Each row is a point on a landscape with many valleys, with its height.
From any point a ball rolls to the lowest of the 4 points nearest to it. It stops when none of these is lower. Distance is the straight distance between rows; heights are no part of it.
suta: 12; -3; 6; -8; 16; -13; -12; 1; 1; -22; 8; -11; 10; 7; -29; 13; 8; 36; -13; -17; 3; 0; -5; 17  (h 4.35)
ver: -21; 8; 7; 9; 14; 7; -3; 21; 19; -11; 1; 7; -17; 1; -8; -24; 6; 4; -6; -3; 16; -15; -23; -7  (h 2.89)
zomu: -12; -11; 13; 8; -26; 8; -3; -46; -15; 26; -16; 6; -23; -16; 16; -58; 1; -43; 25; 16; -59; -3; -26; 2  (h 1.83)
bugut: -1; -10; -26; 27; -5; 18; -14; 9; -6; 5; 23; 32; 1; -11; 20; -16; -14; 5; -11; 14; 31; 4; 3; 17  (h 1.72)
Gozul: -20; -12; 25; 18; -35; 15; 20; -13; -5; 25; 8; -14; -35; -33; 22; -22; -21; -10; 7; 15; -56; -4; -5; 15  (h 0.85)
zuvo: 48; 1; 7; -24; 32; -9; -11; 22; -24; -1; 15; 15; 31; 24; 5; 24; 29; 66; -28; -14; -11; 19; 27; 34  (h 6.10)
zes: 38; -4; 12; -19; 16; -37; -15; -2; -34; 37; 37; -2; 46; 6; -8; 23; 30; 54; 6; -20; -15; -22; 30; 39  (h 5.47)
dapu: 18; 6; -12; -1; -3; -22; 10; -7; -12; -26; -21; -15; 6; 33; -33; 28; 18; 17; 13; -1; 11; 11; 15; -37  (h 4.32)
gigis: -23; -10; -10; -8; -7; 24; 13; -13; 1; 36; -1; -27; -44; -19; -1; -37; 3; -27; 4; 5; -35; -6; -28; 16  (h 1.16)
Maru: 3; 0; -17; -8; 51; -24; -9; 19; 17; -6; -5; 9; -14; 8; -17; 24; 56; 6; 4; -15; 18; 10; 12; -1  (h 4.49)
Sos: -9; 13; 14; -2; 10; -10; 15; 19; 8; -23; -7; -13; 3; 31; -26; -22; 4; -6; 0; 9; 12; -11; 13; -10  (h 0.21)
zekid: -7; -36; -4; 23; -26; -11; -28; -27; 26; -6; 2; 15; -23; -29; 15; 22; -14; -2; -9; -15; 7; 15; -2; 20  (h 1.34)
denev: -4; -23; 20; 11; 16; -3; -13; -26; 32; 37; 3; -39; -31; -11; -19; -4; 19; -11; 6; -25; -23; -22; -14; 9  (h 0.61)
mot: 8; -1; -2; 8; -6; -16; -3; 5; 4; -21; 5; -15; 14; 20; -26; 16; -1; 4; 19; 3; -3; -13; 9; -16  (h 4.02)
metap: 1; 17; -32; 4; -15; 36; -6; -7; -9; -12; -7; 30; 2; 4; 0; -18; -5; -26; -4; 14; -4; -1; -29; -23  (h 1.12)
tagod: -16; -15; -21; 19; -4; 16; -13; -16; 21; 9; -10; 17; -12; 1; 12; 13; -10; 1; -10; -10; 31; 13; -21; 13  (h 1.07)
Salos: 34; 2; 4; -12; 48; -38; -2; 13; -12; -27; 11; -2; 4; 17; -26; 28; 50; 15; -21; -25; -12; 23; 21; 5  (h 5.06)
Kalo: -15; -6; 29; -9; -13; -17; -9; -10; 8; -5; 18; -24; 14; -24; 1; 27; -29; 18; 25; -6; 0; -27; 10; 30  (h 5.71)
Daruk: -1; -17; 6; 11; -15; -11; -13; -10; 40; 8; -4; -24; -40; -29; 18; -19; 0; -5; -3; -11; -14; -10; 0; 19  (h 0.95)
kulu: 18; -14; 7; -1; 17; -25; -12; -3; 30; -14; -5; -24; -13; 8; -12; 5; 16; 14; -6; -3; 15; -9; -3; 5  (h 4.04)
Lib: -1; 7; 10; 6; -12; -15; 16; 3; 6; -9; -9; -35; 1; 20; -27; 1; 0; -14; 24; -10; -11; -24; 23; -28  (h 3.33)
pimev: -26; -15; 3; 0; 1; 10; -13; -16; 38; 20; 4; -16; -36; -3; 6; -25; 14; -13; -22; -7; -5; -4; -15; 7  (h 0.68)
loke: -19; -1; 19; 7; -15; 7; -4; 31; -7; -3; 15; -8; -1; -27; 18; -5; -33; -1; 7; -3; 15; -4; 1; 15  (h 1.90)
teda: 41; 3; 20; -25; 36; -38; -16; 12; -2; -21; 9; -25; 37; -13; -5; 42; 15; 28; -6; -23; -14; 7; 32; 31  (h 6.34)
Kar: -12; 0; 29; 0; -8; -17; 9; -16; 10; -4; 5; -42; 7; -4; -1; -4; -4; -7; 19; -19; -14; -22; 44; -24  (h 3.11)
Zogoz: 20; 8; -19; -11; 41; -5; 1; 21; 0; 1; 2; 4; 20; 32; -18; -1; 25; 31; -2; 8; 26; 0; 8; 4  (h 5.10)
medo: 35; 17; -18; -20; -11; -19; -9; -2; -29; 20; 19; 4; 28; 16; 10; 15; 17; 48; -1; -3; 24; -10; 29; 28  (h 0.97)
Lavu: -23; 15; -15; -8; -8; 12; 11; -7; 29; 21; -27; -8; -21; -5; -8; -36; 15; -23; 8; 3; -21; 0; -37; -14  (h 1.14)
memog: 30; -4; -12; -19; 6; -15; -14; -2; -11; 11; 33; -5; 39; 33; -21; 44; 22; 44; 22; -20; -4; -5; 19; 13  (h 4.62)
Galup: -5; -12; 1; -3; -2; -6; 2; -15; 26; -13; -35; -3; -14; -6; 8; -3; 8; -8; -18; 15; 18; 2; 17; -22  (h 0.55)
Ruz: -14; -1; 21; 5; -22; 2; 23; -17; 14; 3; -21; 3; 2; -14; 20; -21; -12; -25; 9; 14; -19; 12; 7; -14  (h 1.79)
Vaka: -31; -4; -24; 7; 37; 5; -3; -6; 32; 20; -13; 25; -24; -10; 17; 2; 1; -7; 3; 3; 21; 5; -32; -7  (h 0.70)
sopir: 26; -11; -7; -21; 44; -32; -8; 3; 4; -24; 12; 6; 3; 13; -1; 15; 27; 39; -16; -19; 16; 27; 40; 23  (h 5.99)
Far: -29; -2; -16; -6; 31; 11; -7; 6; 32; 41; -1; -20; -47; -3; -14; -34; 21; -29; -10; -11; -18; -6; -34; 3  (h 0.75)
Bebe: 5; 11; -14; 0; 9; 15; 9; -4; 9; -19; -25; 5; 15; 40; -32; 7; -4; 0; 3; 6; 5; -1; 12; -40  (h 4.17)
Reb: -33; 3; -16; 13; 24; 28; -8; 33; -3; 20; 21; 20; -19; -22; 1; -17; -17; -9; -13; 14; 7; -13; -25; 26  (h 2.96)
Bavun: 14; 9; 23; 2; 14; -28; 12; -8; 5; -8; 6; -49; 1; -5; -32; 10; 8; 1; 29; -17; -12; -20; 17; -14  (h 4.09)
siked: -4; -4; -3; 25; 4; 16; -4; 30; -14; -5; 28; 29; -21; -23; 26; -2; -27; 27; -12; 5; 28; 6; -8; 38  (h 2.33)
pesaz: -27; -5; -2; 18; -28; 13; 7; -25; -1; 24; -4; -5; -32; -29; 7; -14; -14; -30; -15; -8; -17; 18; -38; 12  (h 1.03)
keka: 20; -7; 18; -36; -2; -37; 5; -10; -3; -23; 15; -33; 31; -15; 2; 37; -24; 22; 15; -9; 16; 0; 39; 14  (h 5.18)
mupe: -17; -8; -2; 15; -1; 4; -13; 7; 9; 25; 26; 4; -20; -21; -23; 0; 1; 2; -3; -17; 13; -12; -37; 40  (h 1.40)
Fepi: 10; 6; 10; -13; 53; 2; -13; 44; -1; -5; 12; 37; 0; -1; -9; -3; 40; 33; -32; -14; 10; 7; 0; 27  (h 6.13)
Tifer: 13; 9; -27; -6; 23; 35; 12; 16; 0; 11; -8; 32; 17; 28; 7; -1; 7; -8; -16; 20; 20; 2; 1; -15  (h 4.43)
rekaz: -23; -7; -19; 45; -26; 24; 1; -14; -22; 5; -7; 18; -22; -41; 21; -10; -26; -21; -10; -3; -23; 7; -29; 26  (h 1.15)
befo: 1; -18; 9; -17; 26; -42; -3; -3; 39; -18; -10; -22; -23; 6; 15; -18; 17; 5; -24; 8; -1; -1; 22; 3  (h 4.50)
lesad: 5; 19; -4; -16; -33; 32; -8; 6; -24; 8; 13; 2; 47; 12; -10; 3; -29; -16; 14; -8; 1; -13; -13; -15  (h 4.73)
felob: 35; 32; -34; -27; 13; 2; 18; 23; -37; 4; 7; 6; 29; 68; 3; 12; 43; 35; -20; 15; 14; -5; 26; -34  (h 7.11)
kud: -46; -5; -28; 5; 1; 27; 3; -18; 19; 33; 0; 14; -44; -27; 1; -12; 0; -35; -14; 7; -24; -3; -47; -12  (h 0.69)
kitin: -23; 5; 38; -7; -33; 24; 20; -16; 15; 20; -5; -19; -16; -15; 13; -26; 1; -45; 16; -2; -38; -29; -20; -26  (h 1.50)
Fefe: 9; -21; -2; 2; -25; 6; -5; -9; -3; 10; 12; -1; 34; -3; -4; 21; -16; 10; 9; -11; 5; 14; 15; -3  (h 0.48)
mufe: 1; -2; 19; 9; -12; 3; 8; -2; -3; -8; -7; -5; 4; -24; 7; -8; -32; -1; 8; 13; 5; -15; 7; -3  (h 0.83)
Vovel: -18; -18; -5; 12; -29; 9; -10; -33; 14; 13; -11; 15; -4; -1; -11; 10; -4; -31; 12; -14; -17; 1; -18; -4  (h 1.13)
petek: -9; 4; -17; 3; -6; 12; -3; 17; 11; -20; -10; 23; 11; -1; 13; -15; -16; 6; -22; 7; 12; 4; 6; -8  (h 3.66)
dafer: -5; 2; 14; -1; -19; 3; 3; -22; 22; -16; -44; 15; -13; 7; 14; -40; 1; -51; -9; 18; -5; 9; 11; -34  (h 2.57)
Zubeb: -19; -3; -3; 30; -24; 25; 2; 6; -22; 1; -6; 22; -2; -27; 30; -21; -28; -20; -9; 1; 8; 8; -21; 3  (h 1.11)
dotu: 20; 10; 25; -17; 28; -21; 12; 24; -24; -40; 5; -21; 30; 23; -11; 17; 5; 47; -2; 4; 6; 16; 35; -16  (h 7.43)
Tarom: -7; 0; 28; 9; -12; 11; 23; -3; 5; 13; -22; -21; -14; -7; 14; -37; 0; -23; -1; 7; -19; -26; 8; -6  (h 0.78)
robip: -35; 6; 15; 15; -36; 22; 21; 6; -16; 7; -8; 13; -17; -38; 19; -29; -30; -12; -26; 19; -20; -15; -13; 1  (h 0.44)
pes: -2; 10; 15; 11; -35; 17; -6; -21; -23; -6; -11; 31; 18; -1; -14; -10; -11; -33; 20; 9; -22; 6; -28; -6  (h 1.61)
lufig: 12; 17; 7; -20; 4; 5; -10; 1; -31; 14; 17; 3; 32; 31; -19; 2; 2; 16; 15; -6; 11; -7; 11; 0  (h 5.85)
Mov: 25; 33; 30; -21; 11; -8; 30; 29; -49; -1; 17; -30; 47; 20; -17; 19; -5; 13; 43; -17; 4; 5; 24; -19  (h 0.66)
tiku: 6; 5; 18; -5; 4; -6; 5; 18; -19; -22; -2; -25; 14; 17; 4; 3; -18; 15; -11; 13; 13; 4; 18; -17  (h 5.80)
duveb: 20; -21; 1; -11; 15; -28; -11; -7; 24; -36; -11; -20; -6; 12; 31; 25; -2; 25; -14; 6; 16; 18; 29; 1  (h 4.94)
Duta: -34; 25; 37; 0; -26; 31; 23; 7; -17; 4; 1; -1; -7; -23; 19; -26; -39; -22; 3; 19; -19; -6; -23; -11  (h 1.06)
gev: -11; -18; -6; -6; -5; -9; -10; -17; 18; -11; -28; -1; -6; 9; -5; 22; 0; 4; -7; -1; 2; -2; -9; -15  (h 2.03)
dig: 26; -6; 3; -12; -7; -6; 22; 1; -17; -22; -13; -10; 20; 36; 0; 16; 3; 28; 2; 12; 19; 20; 27; -27  (h 6.11)
Fam: 1; -34; -8; 11; -23; -9; -19; -19; 27; 2; -4; -2; 2; -19; -11; 34; -6; -7; 12; -8; 6; -3; -2; 16  (h 1.60)
kineg: 7; -9; 25; -9; 31; -25; -11; 16; 24; -22; 6; 4; -2; -13; -2; -4; 9; 31; -25; 9; 13; 13; 13; 29  (h 5.22)
lema: -17; -11; -29; 40; 14; 18; -3; 24; -4; -7; 13; 42; -26; -29; 36; -18; -31; -13; -14; 12; 26; 10; -4; -5  (h 2.79)
nezap: 23; -2; 30; -4; 15; -54; 12; -9; 28; -24; 4; -49; -6; -6; -2; 5; 9; 14; 3; -9; -10; -6; 54; 2  (h 5.48)
Ludar: -18; -24; 15; 18; -24; -2; 2; -18; 10; 7; 22; -8; -41; -55; 25; -12; -14; 2; -9; -3; -20; -18; 8; 35  (h 0.93)
Muba: -19; 21; -15; 8; 0; 34; 11; 21; 3; 10; -4; 13; -13; -12; -6; -20; -5; -24; -16; 1; -19; -13; -55; -13  (h 1.59)
Sor: -30; 4; 18; 27; -31; 9; 14; 2; -41; 12; 8; 5; 15; -55; 28; -17; -48; -22; 17; 3; -15; -1; 0; 4  (h 1.04)
litef: -20; 4; 4; 20; 15; 8; 3; 35; -6; -14; 16; 24; -31; -25; 29; -34; -23; 14; -17; 13; 24; 1; -1; 27  (h 2.97)
fomif: -19; 7; 13; 5; 12; -2; -9; 25; 9; -2; 10; 12; -3; -10; -18; -7; -11; 8; -14; 3; 18; -11; -10; 4  (h 3.44)
kavi: -35; -16; -18; 20; 13; -10; -5; 7; 18; 12; 1; 4; -75; -36; 28; -21; 5; 5; -22; -2; 10; 19; -8; 30  (h 0.96)
Bedoz: 22; -17; -26; 3; 21; -21; -3; -19; 37; 2; -2; -2; -15; 15; -22; 35; 16; 9; -2; -21; 13; 4; -2; -14  (h 4.33)
Surof: 7; -10; 14; -10; -31; -42; 7; -32; 20; -12; -23; -34; 23; 7; 5; 44; -17; 1; 15; -12; 3; 3; 36; -19  (h 3.51)
mag: 20; 16; -11; -4; 6; -15; 25; -9; 10; -21; -30; -31; -29; 39; -25; 2; 36; -17; 2; -13; -4; 0; 31; -44  (h 5.43)
vini: -16; -19; 2; -3; -6; 23; -4; -30; 31; 25; -26; 8; -46; -4; 47; -43; 21; -31; -17; 17; -23; 7; -6; -24  (h 0.84)
Maf: 29; -12; 2; -11; 7; -40; 7; -10; 7; -23; 7; -29; 5; 28; -31; 33; 23; 26; 13; 0; 0; 4; 29; -4  (h 0.26)
Keput: -4; 26; -12; 5; -34; 15; 3; 13; -34; -3; 3; 47; 17; -19; 13; -26; -19; -34; 5; 28; -10; 2; -31; -7  (h 1.10)
dazek: 31; 14; 12; -25; 2; -12; -11; 13; -36; -19; 21; -9; 45; 27; 2; 21; 8; 55; 15; 5; -3; 6; 28; 9  (h 5.98)
bon: 12; -7; 16; -10; -9; -22; 16; -9; -5; -10; -10; -31; 43; 14; -7; 33; -16; 11; 28; -4; -2; 16; 34; -21  (h 5.67)
boleb: -14; -8; 5; 13; -28; 6; 0; -48; -2; 4; -14; 29; -20; -33; -5; -8; 10; -31; 22; 13; -18; 12; -42; 2  (h 1.71)
Retus: -12; -4; 4; 18; -31; 35; 12; -20; -14; 0; -12; 16; -12; -13; -1; -7; -10; -38; 10; 4; -25; -2; -38; 4  (h 1.62)
Dutab: -34; 2; 0; 16; -9; 12; 5; -17; -1; 5; -10; 33; -35; -17; 20; -19; 10; -43; -23; 26; -18; 17; -40; -1  (h 0.57)
meko: 8; 24; -21; -6; 19; 30; 2; 38; 8; -12; 8; 24; 22; 34; -9; 0; 1; -10; -12; 22; 8; -8; -35; -31  (h 5.33)
Diruf: -8; 11; -16; -12; 12; 5; 11; 4; 30; -3; -34; -11; -26; 11; -5; -19; 16; -41; 3; 5; -2; 1; -8; -41  (h 1.48)
firar: -33; -9; -12; 3; 32; -3; -8; -5; 32; 30; -8; 4; -55; -14; -10; -11; 24; -10; 6; -3; 0; 7; -31; 16  (h 0.32)
pegu: 21; 6; -7; -8; -27; 16; 12; 10; -30; 3; -10; 0; 47; 29; 24; 2; -20; 12; -6; 5; 13; 3; 20; -18  (h 5.81)
tep: 12; -2; 25; -12; -25; -40; 41; -25; 5; -18; 6; -28; 18; -11; -7; 26; -1; -6; 48; -22; -12; -18; 43; -34  (h 0.25)
bafo: -22; -6; -12; 9; -17; 12; 9; 2; 15; 11; 7; -4; -38; -24; 13; -22; -24; -8; -6; -4; 4; -16; -38; 29  (h 1.18)
fisi: -26; 11; -36; 2; 16; 30; -1; 17; 8; 2; -20; 44; -34; -26; 18; -24; -3; -36; -14; 22; 0; 7; -36; -16  (h 0.90)
Dozoz: 29; 5; 8; -28; -42; -20; 13; -8; -42; 11; 14; 1; 62; 33; 25; 38; -12; 18; 25; -7; 8; 15; 48; -12  (h 5.97)
deril: -16; -6; -47; 14; 24; 33; -15; 12; -14; 28; 32; 32; -32; -19; 3; -25; -11; -1; -10; 10; 19; 0; -44; 33  (h 3.17)
Disim: -4; 7; 8; 8; -18; 16; 3; -22; -2; 19; -10; -9; 4; -11; -17; -12; 2; -46; 22; -5; -24; -20; -27; -35  (h 1.84)
kov: 1; 0; -22; 12; -15; 18; -11; 3; 0; 16; 14; 16; 21; 9; -23; 22; -14; -1; 10; -14; 24; -17; -17; 12  (h 1.42)
dilag: -19; -25; 0; 17; -25; 7; -1; -31; 14; 4; -14; 11; -25; -23; 6; -22; -7; -29; -6; -3; -3; 12; -14; 5  (h 0.94)
Zozu: 34; -16; -11; -16; -10; -30; -16; -13; -1; 9; 14; -13; 38; 12; 7; 49; -13; 36; 6; -1; 12; 3; 41; 27  (h 4.41)
Lil: 4; 9; 2; -1; 16; 11; -15; 31; -17; 3; 22; 8; 21; 10; -21; -7; -12; 17; 4; -6; 4; -23; -15; 23  (h 4.78)
Zor: 43; -3; 22; -32; 29; -35; -10; 9; -13; -42; -1; -23; 16; 2; 6; 23; 19; 37; -16; -6; -24; 17; 28; 40  (h 5.54)
bom: 14; -3; -19; -11; -9; 9; -3; 7; -16; 13; 17; 5; 45; 40; 7; 11; -6; 25; 1; 6; 7; -2; 33; -3  (h 5.31)
Deg: -11; 12; -6; -2; 14; 10; 6; 7; 20; -6; -18; 19; -9; 14; 7; -31; -1; -17; -7; 12; 12; -10; -4; -18  (h 2.22)
pez: 15; 12; 20; 10; 11; -25; 10; -9; -16; -5; -1; -45; 19; 13; -52; 39; 5; -8; 53; -13; -13; -8; 19; -19  (h 4.93)
Faki: -23; 17; -2; 3; 8; 21; 5; 3; 3; -3; -22; 9; -6; -1; -15; -13; 19; -24; -9; 12; -12; 0; -37; -31  (h 1.35)
fadod: -13; 12; -1; 10; -7; 18; 10; -5; -12; 12; 4; -5; 8; -7; -10; 0; -19; -19; 19; -15; -7; -21; -25; -12  (h 2.21)
Nako: 9; -9; 23; -17; 14; -31; 4; 3; 22; -19; -19; -39; -25; 22; -14; 1; 23; 7; -5; -3; -9; 5; 35; -17  (h 4.92)
tatuv: 4; 6; 6; 11; -18; 18; 5; -3; -12; -12; -11; 17; 33; 6; 27; 3; -19; -1; 2; 5; 15; 3; 5; 3  (h 3.16)
las: -24; 9; 14; 4; 55; -12; -4; 11; 18; 18; 6; -8; -34; -7; -19; -22; 35; -1; -12; -15; -13; -8; -4; 14  (h 1.91)
Sova: 0; 19; -29; 17; -28; 12; -9; 14; -11; 16; 12; 39; 35; 0; 6; -7; -21; -1; 13; 3; 2; 1; -17; 10  (h 1.57)
dup: -13; -11; -11; 41; -21; 14; -8; 0; -25; 20; 27; 12; -5; -39; 42; -8; -43; 7; -18; -14; 2; 6; 5; 30  (h 1.58)
gerus: 14; -8; -3; -16; 12; -26; -22; -15; 1; -14; 6; -40; 13; 14; -39; 27; 12; 6; 10; -27; 10; -14; 12; 12  (h 3.18)
feb: 2; -17; -2; -4; 13; -9; -14; 5; 29; -13; -3; 6; -15; -15; 20; -11; -8; 14; -8; 3; 19; 11; 5; 10  (h 4.58)
bik: -11; 8; 3; 1; -23; 24; 7; -9; -6; -23; -19; 7; -18; 1; 4; -9; -14; -19; -12; 9; -4; 2; -22; -7  (h 1.67)
Meli: 21; -27; 8; -26; 7; -40; -23; 4; 18; -31; 9; -37; -16; -4; -21; 29; 15; 22; 1; -4; -3; 5; 16; 9  (h 3.35)
bubo: 1; 13; -18; -6; 22; 0; 8; 12; 16; -13; -6; 8; -11; 34; -20; 5; 14; -8; -11; 1; 6; 0; -1; -29  (h 0.60)
ruvo: 5; 18; 21; -9; -1; 3; 23; 24; -22; 4; 8; -5; 57; 13; -9; 6; -16; 27; 19; -7; 11; -3; 13; 0  (h 6.08)
Der: 38; -3; -42; -28; 14; -20; -2; 5; -17; -9; 20; 24; 0; 27; 37; 11; 27; 71; -25; 24; 19; 5; 37; 38  (h 5.74)
bosuz: -32; -21; -18; 13; 8; -11; -11; -15; 27; 10; -26; 28; -30; -37; 38; -11; -11; -19; -23; 0; 11; 17; -5; 5  (h 1.17)
kup: -4; 11; 1; -3; 1; 21; 11; 30; -1; -21; -13; 9; 6; 6; -1; -17; -12; -1; -5; 14; 11; -3; -23; -14  (h 3.24)
Damo: -16; -17; -5; 9; 2; 13; -13; -34; 36; 11; -15; 2; -36; -3; 13; -16; 10; -32; -11; 0; -2; 6; -14; -9  (h 0.82)
vozus: -21; 9; -3; -5; -10; 31; 19; -23; 10; 10; -28; 17; -39; -15; 21; -48; 14; -45; -15; 35; -28; 5; -35; -22  (h 0.67)
Figu: 15; -11; -24; -8; 6; -9; -6; 4; 4; -4; 2; -10; 26; 29; -14; 29; 4; 11; 3; 8; 21; 12; 4; -9  (h 4.48)
zodo: -12; -9; 36; -6; -17; -6; 22; -12; -3; 4; -15; -27; 0; -5; 0; -25; -10; -16; 14; -2; -15; -24; 27; -23  (h 2.02)
fuvap: 43; -2; -20; -24; 26; -23; -22; 8; -21; 1; 16; 0; 13; 35; -16; 36; 43; 44; -8; -17; 5; 20; 14; 13  (h 4.83)
Gidu: 27; -13; -10; -7; -11; 7; 10; -4; -24; 10; 4; -25; 39; 30; -26; 45; 4; -10; 20; -16; 5; 11; 5; -19  (h 4.59)
velos: 1; -4; -2; 14; -34; 20; 0; 0; -23; 11; 20; 9; 18; -24; 17; -1; -24; -2; 12; 12; 15; -7; 8; 9  (h 1.73)
fudor: 16; 21; -11; -14; -5; -12; 4; 1; -27; 3; -4; -21; 27; 44; -33; 42; 10; 13; 19; 0; 3; 11; 23; -35  (h 5.62)
vakem: 4; 8; 24; 0; -30; -9; 9; -28; -1; 0; -20; -15; 47; -8; 3; 21; -13; -10; 18; 6; -2; -7; 40; -25  (h 0.89)
Rede: 15; 25; 7; -14; 7; 25; 16; 30; -13; -2; -1; 17; 34; 36; 9; 3; -14; 3; -8; 17; 18; -8; 5; -10  (h 6.27)
Gitu: 31; 1; 22; -20; 10; -20; 0; 32; -11; -36; 11; -7; 25; 17; 12; -7; -4; 31; -13; 2; 7; 16; 32; 18  (h 6.75)
nepu: -26; -28; 2; 43; -30; -14; -5; -39; 3; 22; -1; 19; -52; -51; 18; -11; -5; -24; 8; -13; -19; 19; -14; 19  (h 1.05)
nogum: -10; -8; 48; 9; -35; -1; 15; -40; 14; -4; -18; -13; -5; -21; 8; -12; 1; -36; 20; -1; -30; -16; 3; -16  (h 1.74)
Davat: -34; 15; 7; 0; -25; 35; 18; -9; -34; 25; -6; -2; -9; -14; 8; -20; -22; -40; 17; -3; -38; -8; -41; -13  (h 1.47)
zuko: -3; 16; -27; 23; -19; 45; -6; -1; -20; 5; 6; 37; 8; -20; 9; -15; -15; -28; -5; 21; -10; 11; -40; 0  (h 0.74)
bot: 32; 5; -11; -6; 31; -14; 0; 18; -10; -6; 0; -20; -2; 43; -28; 30; 42; 27; 0; -2; 0; 14; 25; -14  (h 3.89)
Tugeb: -7; -14; -27; 11; 5; 13; -20; -6; 20; 20; 10; 15; -14; -22; -14; 31; -9; 0; 9; -18; 29; 12; -28; 14  (h 1.21)
fos: -24; 25; 1; -1; -4; 30; 3; 23; -19; 2; -5; 3; 9; -22; -16; -26; -31; -14; 21; -6; -10; -27; -36; 5  (h 2.18)
zam: -16; 23; -5; 15; -12; 30; -3; -19; -15; -3; -14; 48; -21; -28; 21; -34; -3; -53; -5; 31; -6; 8; -46; -8  (h 0.42)
bek: 22; 26; 25; -8; 22; -12; 13; 32; -49; -21; 11; -18; 39; 44; -26; 8; 12; 24; 7; -2; -10; 3; 16; -6  (h 6.16)
renaf: 6; -11; 7; -12; 0; -7; -9; 10; -2; -9; -6; -11; 4; 12; -5; 15; -8; 12; 5; 3; 24; 5; 3; 0  (h 3.96)
sarig: -14; -10; 1; 5; -28; 23; 2; -16; 19; 36; -10; -16; -47; -26; 17; -44; 9; -41; -29; -1; -40; -3; -12; -2  (h 1.02)
Dafu: -1; -11; -9; 21; -22; 17; -16; 0; -3; 7; 4; 16; 4; -9; 0; 8; -12; -4; 1; -10; 9; 1; -20; 13  (h 1.28)
gevet: 15; 6; 1; -2; -11; 7; -2; -20; -21; 1; -3; 6; 55; 21; -12; 26; -19; -24; 32; -5; -6; 0; -2; -28  (h 4.10)
moti: 11; 7; 31; -5; 10; -7; 0; 13; -28; 3; 30; -12; 53; 3; -23; 12; 0; 36; 15; -16; -1; -26; 19; 19  (h 7.05)
Tivan: -11; 8; -54; 3; 41; 34; -8; 25; 9; 23; 19; 35; 5; 9; 16; 8; 10; 2; -20; 20; 20; -7; -22; 5  (h 3.31)
did: 12; -9; -18; 8; -16; 7; -18; -5; 0; 2; 24; 11; 22; -2; 35; 17; -15; 24; -13; 20; 22; 14; 26; 21  (h 2.66)
pibo: -21; -2; -20; -2; 35; -7; -12; -8; 40; 10; -17; 27; -37; 9; 1; -6; 25; -15; -21; -7; 14; 0; -7; -21  (h 0.99)
rusog: 25; 5; 26; -13; 33; -37; -18; 8; 18; -34; 5; -17; -9; -6; -23; 12; 38; 22; -6; -35; -20; 16; 25; 25  (h 3.61)
puno: -17; -11; -12; -2; 30; 13; -14; 23; 18; 19; 17; 19; -9; -3; -25; -8; 6; 22; -2; -1; 19; -11; -23; 11  (h 2.20)
sokuf: 37; 1; -10; -29; -25; -13; -10; 4; -22; 9; 17; 0; 36; 32; 21; 33; 4; 51; -7; 15; 30; 1; 37; 15  (h 3.98)
Gopaz: 37; 3; 7; -27; -1; -25; -10; 9; -22; 2; 21; -11; 39; 11; 25; 28; -6; 47; -6; 10; 18; 8; 35; 40  (h 3.64)
Misi: 18; 22; 6; 6; 30; -49; -15; 16; -5; -28; 2; -26; -30; 25; -51; 9; 54; 21; 5; -17; -16; 12; 27; 7  (h 0.54)
nub: 2; 15; 5; -12; 12; -5; 8; 14; -7; -1; -8; -8; 9; 16; -32; 0; 4; 3; 0; -4; 7; -12; -11; -7  (h 3.39)
nud: -39; 2; -16; 12; 32; 12; 2; 15; 25; 19; 4; 28; -55; -34; 22; -22; -2; -11; -6; 2; 22; 16; -20; 14  (h 0.65)
vumo: 19; 16; 2; -13; 35; 0; -6; 28; -21; -32; 8; 1; 16; 34; -5; -5; 22; 31; -14; 6; 9; 14; 10; -3  (h 6.46)
dop: -3; -11; 13; 28; -40; 4; 2; -33; 1; -3; -21; 16; -1; -18; 18; -10; -14; -32; 1; 6; -1; 1; -19; 6  (h 1.26)

Call two points neighbours if one is among the 4 nearest of the other. Go from one point of each pair to the other, from neighbour to neighbour, staying as low as possible. Name the highest point that can't be avoided.
Fefe / zam -> Dafu
denev / Tarom -> kitin
denev / robip -> Daruk
Fefe / Sos -> Diruf
firar / zam -> vini

For each start below, name the point where the ball stops.
kup -> zam
litef -> firar
Disim -> firar
Fam -> firar
Retus -> firar
